Points on a hilly landscape, in no order, each with its height.
From any point a climber steps to the highest of the 5 points nearest to it. It stops when none of these is higher. Distance is the straight distance between rows; heights are no part of it.
lepin h=444: [-10  -8  -3  26  17  16  -4  -2 -18  -4  17   6 -21  -3  -1  21   2   5
  18  -2  16   2   0   8 -13  25   7   8  -1  15 -13   1]
Miv h=690: [ -1 -15  -1  31 -11 -14  -9   6 -12   4  -3   4   9 -11  -1  22  13  17
   7   2  11   3 -11 -15   1  -2 -14   0  19   0  -3   9]
kab h=590: [-14   0   4 -11   9   4  -7  26  -3  36 -35  22  11  20  -2 -44 -13   5
  -1   4 -11  -9   9  -3  18  -8  15   6 -12 -15  11  11]
nor h=580: [ -2  15   6  -1 -29 -19   2   9 -13  -3  -4   4   1  10 -18 -29   1  -9
 -12   5   0 -20  -8 -32   7 -19  -5  -4  26 -20  -7  40]
tiv h=362: [ -5  17  -2 -46   5   3  21  -1  30 -16  -1  -7  -8 -12  16  -2 -21  -4
  -5  16  -1  16  12  10  -6   5  -3  -8 -18   9  10 -30]
Sib h=170: [-13  15   2  -3  12  19  11   9  -4  -6 -13   1 -33  -6   6  -5 -15 -14
   6   6  19  11  11   3  -4  20  -6  -3 -17  16  -7  -7]
gugib h=342: [ -1  21  11 -13  -6 -10   8  -3 -10 -10  -8  -7 -21  17   0 -31 -16 -18
  -2   4   5   0  -6   7   0   1 -10 -11  -9  -1   1  -5]
Fef h=541: [  3   0  -3 -30  23 -11  -2  14   9   3 -30  15  13   5  -2   5  -5  16
  -5  20  -9   7   8  -9  11  29   3 -15 -27   3  15  -2]
val h=617: [ -2  -6   2   2  -2 -11  -6   2  -3  13 -15  14  15   3 -18   0   7  13
 -13   4  -7 -10  -1 -20  14  -9   7   3  15 -10  -3  19]
fetup h=599: [ -5  -8  -4  -8  -7   9 -16   9   0  15   4   0  33  -4 -20   7  21  -1
  -3 -21 -10 -22 -14 -17  19 -25  10  15  37 -19  -7  29]
loko h=459: [ -1  -8   2  33 -10  11   3 -13 -14  -6  27 -36 -17 -18   8  11 -11  -4
  15   4  11   3  -7  16 -19  -6  -8   3   0   2 -14  -5]
fup h=492: [  2   6   8   9 -15   1   3  -4 -18  -4  20 -15 -18   9   3 -31  -9 -18
  -1  -3   6 -20  -2   0  -4 -10 -15   2  14  -5 -17  10]
nuz h=346: [ -4 -17  -1  33 -15  18 -16 -18 -16   4  30 -19  -1  -9  -1 -10  20 -20
   1 -28  -1 -19  -2   2  -4  -2  -3  17  29  -7 -19  26]
kon h=554: [ -2  14   3 -31   4 -15  19   6  10 -11 -20   5 -11  -1  15   1 -12   0
  -9  16  -5  14   9   0   1  15  -4 -19 -20   4   9 -10]
Komu h=308: [-11  29   4 -33 -12  13  28   6  19 -14  -3 -10 -30 -15  22 -12 -25 -16
  -3  16  14  23   8   3 -14  10  -2  -4 -24   5  12 -29]
tebi h=96: [  5 -12  -8   8   8  10   2  -4   7  -2   4   9   4  -1  -7  20   8  10
   4  -6  -9  -4  -1  26  -4  15  16  -3  -4  15   1 -21]
feku h=597: [ -4  -7   3 -13  10 -11  -9  17   6  12 -26  17  19  10 -13  -4   0  17
  -4   3 -14   1   3 -19  12   4  10  -2   0  -6  12   8]
tuzes h=255: [ -8  -4  -3   7   3  15  13 -16   5  -1  22 -21 -14 -15   6  29   6  -1
   4   9   8  21  -9  10 -18   0  -3  -1 -11  16  -5 -24]
Kazab h=696: [  4 -25   3  16   6   8 -25   8  -6  11  -1  20  11  -1 -30   9  20  15
   6 -14   8 -21  -7 -13   2 -10  21  18  33  -7 -20  19]
belim h=361: [-11   4   6  12   3  19  -1  -6 -20 -11  13   1 -33   4  -9 -12 -13 -15
  20 -11  27  -6   8  10 -13  27  -5   4   9  15 -27   2]
Pasad h=417: [  0   5   1 -15   8  -4   0  -7   7 -11  -3   3  -2  11   1  -1   2  -9
  -9   6  -9   4   1  10   1   6   7  -9  -9   8   5 -15]
Nusin h=267: [  4 -23  -9   1  16  18 -14   1  18   8  14  11  23   7  -6  26  16   8
  -6 -13 -18 -23   3  26  -5   5  19  23   4   5  -6 -14]
Sal h=250: [  6  12  -4   4 -14 -13  16 -11  12  -8  13 -28   2  -5  11   1  10   1
  -7   6 -13  13  -7   0  -3 -21 -16  -9   1  -1   8  -8]
kamer h=566: [ -3  -3   0 -12 -17  -3 -11   3   2  12  -2  -9  21   0 -17 -14   7 -12
 -11  -4 -20  -9  -5 -14  23 -23  -2  -1  24 -28   2  19]
dazon h=354: [ 10  -2 -10   8  13 -17  11  15   9  -4 -10  20  16 -11   6  29  12  20
  -3   6  -6  15  -1 -12  -1   8  -5  -4   1  20   6  -5]
Fovo h=477: [  8 -15  -3  -8  -3 -13  -6   3  13  -7   4  -5  35  -3  -1  23  18  16
 -18 -10 -20   9  -9 -10  15 -13   7  -3  14  -3   8  -2]
Bave h=404: [  1  13  19   4 -15 -24   9   0 -33  -4 -13   2 -18  -4   4 -42 -17 -11
   6  -4  23   2   1 -25 -13   5 -18 -15   7  -8 -11  42]
lasa h=745: [  6  19   5 -16  -4 -22  14   0   1  -1 -13   0  -5  -6  18  -5  -6  -1
  -9  15   4  12   5  -3  -4  -7  -6 -25 -11   2   7   8]
mevu h=704: [ -6 -10   5  -7  -2   4 -14  -5   0  -1  -3   7   8  20 -13 -24  -7  -1
   1 -10 -13 -12  -2   8   8 -10  13   8   1  -5  -3   7]
zeso h=526: [  6  23  13  -4 -17 -22   9  11 -10  -6  -7 -18   4   8  -2 -28   2 -10
 -12   8  -8  -1  -4 -21   7 -16 -16  -9   8 -14  13  14]
Kisi h=490: [  1  -9   0 -10  21  26 -24   1  22  16  -1  13  11  15 -13  -2   7  19
   0  -6 -15 -13   0  27   2   9  26  19  -4   3   1  -9]
tavir h=773: [  5 -10   1  18   5   8 -17  -3  -7   6  -5  23  -6  14 -12 -12   0   1
   4  -9  -1 -26   2   3   7   7  12  13   8   0 -14  19]
sudeg h=751: [ -5   5   5  17 -11 -25   4  -4 -20   1  -3 -13 -10  -3  -5  -2  -8   1
   7  -1  10   9  -2 -24 -10  -2 -17  -8   7  -1   4  12]
lovo h=299: [ -2 -11 -12  16   4  -6  13  -5  -4  -6  14 -10   7 -16   1  42   8   8
  10   9   3  20  -9   5  -9  -8 -13  -8 -10   2   7  -8]
Konid h=588: [-12  16   1 -21  11  10   2  11   5  -5 -23  15 -14   9  10 -19 -24  -6
  -9  11  13   5  21   6  13  23  11 -11 -24  -1  10 -17]
fuli h=601: [ -6  -3   9  -5  -8 -16   4  21 -19  18 -25  14   6  12 -17 -29   6   4
  -6   4   7 -17  -5 -23  19 -12   4 -10  21 -11  -9  37]
duba h=231: [ -7 -22 -12  26  15   0   7   1   4  -4   9   6   2 -16   7  48  10  29
  14   8   8   9  -3 -12 -13   3   0  -6  -3  10  -6   2]
furaf h=463: [  7   6  -5  -2   8 -21   7  -6   8  -3   1  -7  14  -9   7  12   5  10
  -6   4  -6   6  -5 -12   3  -1  -7 -16   3   5   7 -10]
Puf h=384: [  7   7  -9 -19  17  -8   6  13  14   0 -17  23   5 -11  10  23  -6  20
  -4  26  -6  17   9  -3  -2  18  -1 -10 -15   9  10  -6]
Zuvek h=670: [  9   5  -3  15  -9 -16   7  -7 -11  -1   2  -1  -8  -3   6   8   2  -4
   2  -1   9   3 -11  -8  -2  -3 -17 -11   3   2   3   9]
Faru h=171: [ 10  -5  -6  -7   3   3  10 -14  10  -7   9 -14   2   0   6  13  -1 -17
  -1   1  -4  10   2  25  -7  -2  -3  -6 -11  14  10 -30]
vava h=94: [ 13 -19  -8 -20  15  -6   7  -2  24  -2 -10   0  32  -7   3  26  16  10
  -6   8 -21  14   1   5  -3   4  14  -3 -10   0  20 -20]
kibe h=652: [  2  -4   2   7 -19   2 -11  -8  -5   6  13  -7   7   7  -8 -13  -2 -16
 -12  -7  -7 -12   0  11  -1 -16  -1  11   7  -9  -5   7]
bibaz h=593: [ -5  -5  12  -1   2  -3  -8  11  -8  14 -21  24  -3   9 -13 -27  -2   4
   0  -1   4 -16   7 -12  10 -17  15   2   7 -13  -1  24]
fuz h=718: [ -2  -6  10 -24  10  -6  -4  10  14   7 -29   8   4  20   5 -22  -8   3
 -10  19  -8   0  11   3  10   6  10  -8 -20  -7  18  -6]
lof h=552: [ 14  10  -3 -29  -7 -21  22   1   9  -9  -3 -14  16  -5   5  -6   1  -6
 -14  11 -15  13  -3  -3   5  -1  -5 -14 -11  -3   9 -12]
Kem h=141: [  3  -5 -11  15   0 -11  18  -9   6 -14  19 -17  17 -19  11  32  15   9
  -7   8 -10  16 -13   0   0 -14  -8  -9  -2  -4  12 -21]
mis h=654: [  5 -11 -11   8 -14  12 -12  -6   1  16  20  -7  16  -1  -9   0  12 -12
 -15 -21  -6 -18  -2  14   6 -19  -1  22  27   0  -6   8]
lema h=621: [  3   4   3 -27  -9  -2  -2  -2  12   0 -10  -6  17  12  -4 -22   0 -11
 -20  -6 -12 -12  -6   9   7 -14  10  -1  -7 -10  14  -4]
dut h=504: [  5 -15  -1 -17   8  15 -15 -15  22   9   8  -4  16   1  -8  -7   6 -12
 -12 -11 -20  -8  -8  19   7  -2  16  12  -2  -4  12 -13]
nepef h=574: [ -3 -19   0   6   7  23 -13 -11   3   9  13   2  14  10 -16   0  12 -12
  -9 -29  -5 -26   3  23  13 -10  26  22   8  -5  -7   2]
tas h=645: [ -9 -10  -6  42 -12  -4   1 -18  -3 -11  21  -8  -1 -18   4  21  10  19
  17   6  14   9 -14  -8 -12  -2 -14  -7  -2  -3  -8   5]
kone h=287: [ -3  -6   9 -15  -7  17 -18  -2  -9  10   2  -6  -3  23  -2 -38 -17 -30
  -6 -11  -8 -20   7  26  12  -9   0  12  -7 -13  -8   3]
Dun h=713: [  2   4   9  26  -8 -10  -4   2 -24   1 -12  17  -3  -3 -10   0   1   8
   8  -7  21   1  -3 -22 -10   4  -2  -2  23  -3  -3  31]
Veti h=600: [ -2 -18   3   2  15  20 -28  12  11  17  -2  22  15  23 -22 -18  11  13
   5 -22  -2 -26   9   2   9  -8  17  25   2 -11  -1  19]
Zugo h=555: [ -5 -11 -18  24 -28  -3 -13  -8   5   2  22 -15  12 -12  -4  25  19   4
  -5 -17  -5 -10 -12  -6   1 -10 -11   1  18  -2   0  12]
til h=478: [  5 -30   3  -2  10  42 -31 -21  18  13  22  -5  26   3 -14   8  10  -5
   3 -35 -12 -18  -2  29  11  -2  24  27   3  -2  -4 -18]
rom h=581: [ -4  -7  -8  28 -10   1  10 -18  -3 -19  39 -35 -10 -24   7  24  -1  12
  12   6  -3  15  -5  -5 -14 -22   6 -12 -13  -8  -6  -3]
mebud h=693: [  2  -6   1  23  -7   2 -18  -7 -16   9  11  16   3  -1 -14  -5  14  -8
  -1  -7  18 -13  -3  -6   3  -6  -5  13  20  -8 -19  27]
rok h=292: [ -4  -7  -4   5   0 -15  14  -7  11  -8   6  -7   0 -10   9  27   5  10
   2  15  -1  17  -4   5 -11   1  -8  -7  -2   2   8 -11]
lod h=275: [  3 -17  -4 -22  29  16   3  -7  29  -1   5   1  17   2  -2  12   6   4
  -6   5  -5   2   6  16  -3  21  18  10 -14   4   7 -28]
zate h=576: [ -1   6  -2  35 -14 -13  17 -13  -7 -16  17 -26  -9 -20  17  19   4   6
  12   7   7  14  -8 -22  -3 -24 -12 -13  -3  -4   2  -2]
Tupig h=460: [  0  21   5   0 -10  -2   6   4 -25 -11  -1  -2 -26   3  12 -32 -18 -17
   3  -4  17   1   6  -2 -11   9 -16   5   5   5  -5   5]
Fegi h=529: [  0  18   9  -9  -9 -18   0  11 -10  -3 -23   5 -22   2  17 -27 -19   0
   3   9  14   8   9 -19   2  13 -19  -6  -8   1   1  21]
Tumo h=31: [  3 -21 -23  15  13   7   1  -7   8   1  21  -1  26 -14   9  51  24  12
  -5   3  -7   9  -3   4  -8   0   7   5  -3   9  -1 -24]
riloz h=509: [ -1   2   4 -21  -8 -34   1  17  -2   8 -24  12  27   9  -3  -9  -3  14
 -14  17 -19  10   3 -19  20  -1  -2 -19  -7  -2  20   8]
Zipu h=847: [  5   4   5   1   7   2 -12   3  -7   2  -7  23 -10  -1  -6  -4  -8  -5
   4   0   2  -1   6   1   7  26   5  -1   3   4  -3  17]
razop h=453: [ -2  25   5 -30  -7   0   9   9  10  -5 -10  -1 -24   5  15  -9 -18  -5
  -2  10   6  12   7   5   1  11 -16 -13 -17  -1  -1 -16]
kagef h=434: [ -4 -14  11  28  -9  11 -10 -16 -13  -6  16  -5 -14   2  -1   7   1 -14
  11 -11  17   1  -8  18 -20   9  -2   7  11  14 -21  11]
Lib h=420: [ -8  20   6 -10   1  20  -7   6 -11  -7 -14  10 -25  13   0 -34 -20 -16
   7  -3  10  -7  11   4   0  19  -6  -9  -4  -7  -5   9]
Rel h=466: [  6  21   8 -10 -20 -18   6   5 -15 -15 -13   0 -25   5   3 -49 -22  -9
  -3   4   9 -13   4 -14   4   1 -16   2   2   1  -2  15]
bes h=602: [ 12  36   7  -5 -11 -31  18  12  -3 -12 -11  -7 -11 -11  30  -8 -18   9
   1  14  12  25  -2 -22  -3   1 -14 -28 -12   5   7   4]
baf h=137: [  4  33  -3 -14 -15   4  20   1   7 -19   1 -21 -26 -20  19 -24 -16 -16
   2  12   9  17  -3  -2 -12 -15 -18  -2 -16   3  10 -29]
Dereb h=265: [  5 -11  -9  24  23  22 -15   4   6   5  12  17   9   3  -7  26  18  21
   5  -6   1 -14   1  15 -15  15  22  16   6  12 -16 -10]
Bega h=379: [ 15  -3  -5 -22  18 -26  -1  16  11  -2 -13  19  26  -1  -1  12   6  31
  -9  12 -23  16   9 -27  17  10   5 -13 -16   3  18  -4]
lek h=293: [-10  32  16 -18 -10  13  15   7  -9 -21  -4  -7 -37  -1  12 -23 -34 -16
  10   7  21   6   4   5  -7  15 -17   7 -13  12   0  -8]
Nebiz h=559: [ -1 -17  15  -1  16  28 -26  -2   8  18   1  12   8  14 -18  -8   8   0
   7 -21 -14 -15   5  25  13  -3  23  21   0  -6  -5   5]
nutel h=410: [  8  -3   3 -28   6 -27  14   4  23  -1 -12 -13  36  -1  10  -1   3  13
 -26  16 -24  14   1 -15  17  -8 -11 -25  -1  -4  25 -11]
nomuk h=418: [-12 -15 -15  27  19  23   3  -8 -10   5  19  -7 -14 -14   1  38  -1  10
  16   8  21  13  -9   8 -21  18  12  -3  -5  15 -13 -18]
zez h=495: [ 12 -18  -5   7   1 -11   2   6  16  13  -2  15  21  -6  -6  19  10  15
  -6  -3 -16   1  -2  -6   8  -6   7   0   3   4  12  -3]
vuzep h=365: [  1  10  11 -12 -11  -7   1   5 -11  -7 -10   4 -14  24  -8 -47 -21 -20
  -1  -2  -3 -10   6  11   9   3   4   0  -3 -11  -5  13]
meso h=199: [  0  21   0 -14  10   0  15  -1   2 -14   5  -6 -28 -22  15  16 -18  -9
   4  19  27  30   9   4  -5  13  -7  -2 -18  15   0 -19]
Sas h=469: [  0  31  -7  13 -14 -16  25   2  -6 -21   5 -30 -11 -11  24  -2  -9   5
  16  22  -2   6  -7  -4 -11 -21 -13 -15 -16  -3  12  -9]
gumi h=153: [ -2   9   4   2   5  13  14 -10  -9  -4  14 -16 -32  -2   7  -9 -17 -17
  12  -5   7  14   2  19  -6   9  -6   4  -5  14  -8 -23]
Fetin h=658: [  9 -17  -8   7   6   2 -23  11  -3  14 -16  21  17  15 -21   1  16  15
   7 -11   2 -19   6 -13  10 -11  14  18  17  -9  -6  30]
zinun h=575: [ -8  -2  10 -28  -9  -4  -2  10  -3  25 -21   7  19  19 -10 -43 -12 -10
 -18  -4 -21 -13  -1  -6  15 -19   2  -2 -10 -20   9  22]
Kemin h=719: [  3 -11   5  12 -13  16 -18  -2  -2   8   2   6   4   5 -17 -20  12 -15
   1 -21  -3 -20   0   2   6 -19  12  15  11  -4 -11  20]
dig h=376: [-12 -10   4  42 -18   2  -8  -7 -25 -10  24 -30   0 -10   2  -4   5 -10
  13  -6  15  -6  -5  -3 -15  -6 -12   5  16 -12 -12  16]
kigu h=186: [ -1  10   5 -24  16   7  13  -3  15  -6  -6  -4  -7 -11  18  23  -3 -13
   0  20   0  13  11   8  -6  15   3  -1 -22  10   9 -26]
Zur h=251: [  7 -21  -8  -3   5   0   9 -11  22  -2  15  -6  31 -15  -1  30  17   8
 -15  -2 -23   5  -4   8   3  -3   9   1   0   0  11 -12]
mun h=304: [  2  -1  -1 -31   5   4   8 -12  30 -12  -8 -19  14   5   7   3  -7 -14
 -15   5  -5  13   8  25   6   5   0  -8 -17  -6  21 -28]
geraz h=514: [ -6  21  -5  12  -6 -18  14  -3   0  -8  -7  -9 -26 -16  19   8 -15   4
  17  18  20  17  -3 -10  -3   2 -21 -19 -16   4  -1   1]
Vep h=193: [-10  38  11 -18   1   7  17   8  -3 -17 -14   3 -47  -5  19   1 -33 -15
   3   9  30  15  14  -9  -4  24  -9  -4 -17  11  -5  -7]
memu h=351: [  0   2  10  17  -3  28   0 -17 -17  -8  15  -5 -20  11   1 -10  -6 -25
  15 -17  11  -9  -2  21  -9  10  -6  12   6  15 -27  -5]
lizo h=513: [  4  16  -8   7  -7 -15  12 -12 -11 -11   2  -4 -24  -2  25 -11  -8  -4
  12   1  19  10  -2  -1 -11  -3 -21 -12 -10   1  -2  -4]
vupo h=470: [ -5  -4  -8  15   1  -3  -1 -12  -3  -7  14  -8  -9 -12   9  10   4  -3
   4  -1   5   8 -10  17  -5  -4  -2   1  -2   5   3  -4]
Pufu h=553: [  3   2   6 -12 -11 -12   1   4   9  11 -13  -3  19   8  -8 -12   4  -8
 -24   7 -16   6   1  -4  16 -10  -2  -7   2  -9  19  -1]
les h=596: [  7  15  -3   0  -2 -25   8  10  -1   2  -8  -2   9  -3   7   7   7  18
   0   8  -8  13   0 -23   3  -9 -11 -17   0   1  21   4]
Gul h=594: [  3 -14  -2  10   4   5 -17  -5  11  14   4  16  20   1 -12  29  19  12
   4 -14   0 -12 -12  -2  -3 -10  12  27  23   1 -10  16]
Gisup h=426: [  2   5   2 -43   9 -18  22  -6  21  -9 -18  -9   2   7   9 -15 -12  -2
 -17  18 -19  19   3   3  -1   6  -2 -20 -20  -3  26 -25]
fenes h=390: [  4 -16  -7  23  -9  -2  -5  -3   2   9  13  -8  28 -15  -4  44  23   8
  -3 -16 -12   3 -11 -12   3  -6   1   6  18  -2   5   1]
Zopir h=339: [ 10  22  10 -11 -25   4   6   9 -22 -16  -6  -7 -16   8  -4 -55 -29 -28
  -1  -6   9  -7   6   3  -1   0 -14   6  -4  -4  -6  -4]
gelig h=732: [  2 -17  -7  34  -2  -2 -12   7 -19  10   0  13  10  -3 -16  20  20  16
  -1  -9   9 -11  -8 -23  -3   0   9   9  27  -4 -12  25]
zoriv h=106: [-12   6  -8  -3  -7  19  24 -15   4 -11  30 -37 -23 -18   5  18 -16 -12
  13  15  14  19  -2  13 -16  -6  -6   2 -13   4  -5 -33]
Sus h=606: [  2   7   4   6  -5   4  -3  -3  -7  -2   9  -5 -14   4  -2 -27  -4 -19
   0  -6   5 -12   3   9  -4   1  -6   6  11   3 -10  -3]
daz h=669: [ -2   0   4   0  18  19 -25   5   4  13  -5  22  -8  19 -14 -10   2   9
   9 -11  -3 -12  12  10   7  11  20   9  -8   6  -6   0]
Laril h=655: [  2 -21  -9  11   1  20 -26   0   3  10   1  20  19  -4 -20   9  19  -3
   3 -24  -4 -15  -4 -14   5 -12  14  26  30  -7 -11  29]
nasol h=261: [-16 -18  -4  15  18  27  -3 -28  -4   4  31  -7 -11  -7  -9  21   8  -7
  11  -9   1  -3  -1  30  -4  11  14  11   0  12 -13 -20]
ser h=145: [ 10 -10 -12  12  24  -5 -10   8  12  14  -3  24   3   7  -1  34  15  31
  11  -7   0  -4   4   1  -7  17  11  11  -5   9  -6 -12]
div h=416: [  2  35   7  -3 -12 -16   1  -1 -16 -17 -11  -9 -29  -9  12 -28 -14  -8
   1   2   8   6   3 -12  -8   1 -22   3  -8   3   1  -7]
Vukid h=622: [ -2  -8   5 -13  -4   1 -17  26  -9  16 -24  16  23   8 -24  -4  11  17
  -4  -7   4 -15  -4 -29  23 -20   4   0  21 -20  -6  27]
losu h=637: [ -6  -7   7 -10   9  12 -15  11   6  19 -19  17   5  24  -8 -23  -4   4
  -3   3 -10 -14   9   6  10 -10  13   0  -8  -8   4   7]
Dupo h=525: [  8  33   1  -2 -20 -29  25   4   0  -7   2 -20   4 -10  25 -11   0   4
  -3  13 -12  15  -6 -28   4 -22 -16 -16   4 -16  18   3]
tefub h=489: [ -2   2  -2  16   1   3  -4  -3 -10  -3   5   2 -19  -7   6   3   2 -11
  10   1  15   1   1   5 -15  12  -2   2   5  17  -8   6]
nasus h=591: [  5 -21  -4   2 -24   0 -15   3   0   9   7  -7  32  -6 -16  15  15  -7
 -19 -17 -18 -11 -16 -12   7 -21   6   6  35 -20   4  10]
tisil h=300: [ -6   1  -5  22   0  27  11 -23  -7  -3  36 -26 -14  -3  -2  13  -2 -17
  14  -4  14  -2  -3  23 -10   1   1  13   2  11 -14 -25]
Nug h=317: [ -7  -1  -8   0  25  20  16   0  12  -2  13   0  -5 -13   7  35   7   7
   9  16   9  10   5  14 -28  20   6   2  -4  15  -7 -30]
kere h=570: [  3  10  -2 -12  -7 -10   0   0  -1   2 -17  17  -1  -1   5  13   3  10
   2   0   1   5   0  -1  -8   3  -3  -7   1   8   9  -6]
foli h=210: [ -5  -6  -9  25   4 -10  11   3  -6  -5   1   7 -17 -18  19  24   1  13
  15   9  17  20  -6 -15 -18  14  -6 -11   4  12   1   4]
Turiz h=722: [ 11  -7  -2   7  -7 -12  -3 -12   1  -1   8  -1  16   4  -1  14   6   1
  -5   0 -13  -3 -10   0   3  -9   0   0  11   3   3   4]
Rov h=705: [  5   0   0  11   3   6 -15 -15  -5   3   6   6 -11  18  -6 -34   2 -18
   6 -19   5 -17   5  13  -3   4   2   6   9  -3 -10  11]
Zudev h=393: [ -5  -1   5  15  19  29 -18  -1  -9   4  20  16 -18   9  -6   7  11  -7
  24 -20   2  -9   5  26  -5  15  12  13   4  19 -15  -4]
Sep h=573: [ -1   2   9 -21  -2 -18  -4  12  -6  10 -24  17  -8  13  -1 -23  -7   0
  -5   9  -6  -8   0 -19   6  -3  -7 -19   0  -5  -2  19]
Bezi h=598: [  5 -13  -5  13   2 -12 -14   5   3   6  -8  17  20   2  -7  22   9  23
   6  -6  -1 -10   1  -5   3   4   4   3  17   3   1  11]
vuni h=595: [-12  -6  10 -16   0 -14   4  19  -4  19 -23   7  18  20  -8 -35   5   2
 -14   0  -9 -17  -1 -22  28 -32   1  -8  17 -24  -1  28]
potu h=419: [ -9  -1  -3  14  24  27  10  -8 -16  -4  10   0 -30  -9   2  35  -6   4
  21   3  26  16  -2  12 -13  22   3   8 -16  23 -13 -12]
fefif h=36: [ 18 -17 -20  16  21  -8  -7   9  13  -1  -3  19  33  -1   5  51  24  43
   2  -2 -10   9   4 -15   0   3   8   7   1   4   7  -8]
bik h=557: [ -6 -12   2  -5  17  21 -24   7  11  17   1  26   6  21 -18 -17  11  19
   3 -14  -2 -27  13  14   9  -1  22  29   0  -2 -11  13]
Zimad h=381: [ -9  -4   3 -37  27   8  12  20  23   3 -36  15   1  14  11  -1 -13  10
  -7  27 -10  17  17   6   7  38   5 -10 -44  -6  19 -25]
gitom h=653: [ -1   1  -5  13 -24  -8  -6   3 -13  13  13  -8  12  -9 -14   7  18  -2
 -12  -9  -1 -16  -2 -17   4 -21  -2   0  30  -3  -5  28]
nus h=103: [  1   4  -4 -19  20  21   3   6  18  -6 -16  10   4   4   1  15   1  14
  10   8  -4   6   9  17  -3  18   8   2 -25   3  12 -23]
pupi h=665: [  0  17   1  16 -14 -34  18   5  -8  -7  -4 -14  -5 -14  14   8   6  11
   0   8   1  17  -5 -18   3 -11 -18 -21  -7  -8   6   5]
Mel h=82: [ -2 -17 -10   3  16  14  13 -15  20  -4  27 -19   4 -17   5  40  10  -3
   1   4  -5   6  -6  26 -22  -2   2   0 -11   2  -2 -35]
kug h=471: [  7   2   2 -21  -9 -31  10   4  13  -5  -7  -4  25   4   3   0  -1   4
 -12   8 -21  14  -1 -11  19   0  -9 -21  -6  -3  22   1]
poguz h=485: [ -1  21  17 -13  -5 -12   4  14 -23  -8 -18  10 -29  16  16 -30 -29  -7
   2  -2  21  -1   5  -6  -4  21 -14  -1 -10  -1  -7  10]
betu h=320: [  9   9   6 -23 -16  14  -2   3 -13  -5  -1 -16 -15  22 -11 -59 -28 -26
 -10  -4 -10 -18   0   9   5 -15  -6   2  -5 -10  -7 -12]
rizod h=297: [ -4 -10  -5  14  -9  33 -15 -19 -14   1  27 -17 -13  -6 -10   5   4 -28
   2 -23  -3 -17  -5  34  -8   0   3  16  10   2 -21   2]

Call two points neighbours if one is among the 5 nearest of the other. Go from one point of each pair to the other, from neighbour to neighbour, staying as high as possible. Name the lowest point that can't be avoided.
lasa, Turiz -> bes
sudeg, fuz -> losu
gelig, Zipu -> mebud
sudeg, Turiz -> Zuvek
sudeg, gelig -> Dun

Where does a climber stop that starts at each point below?
gugib -> gelig
poguz -> gelig
Zopir -> gelig
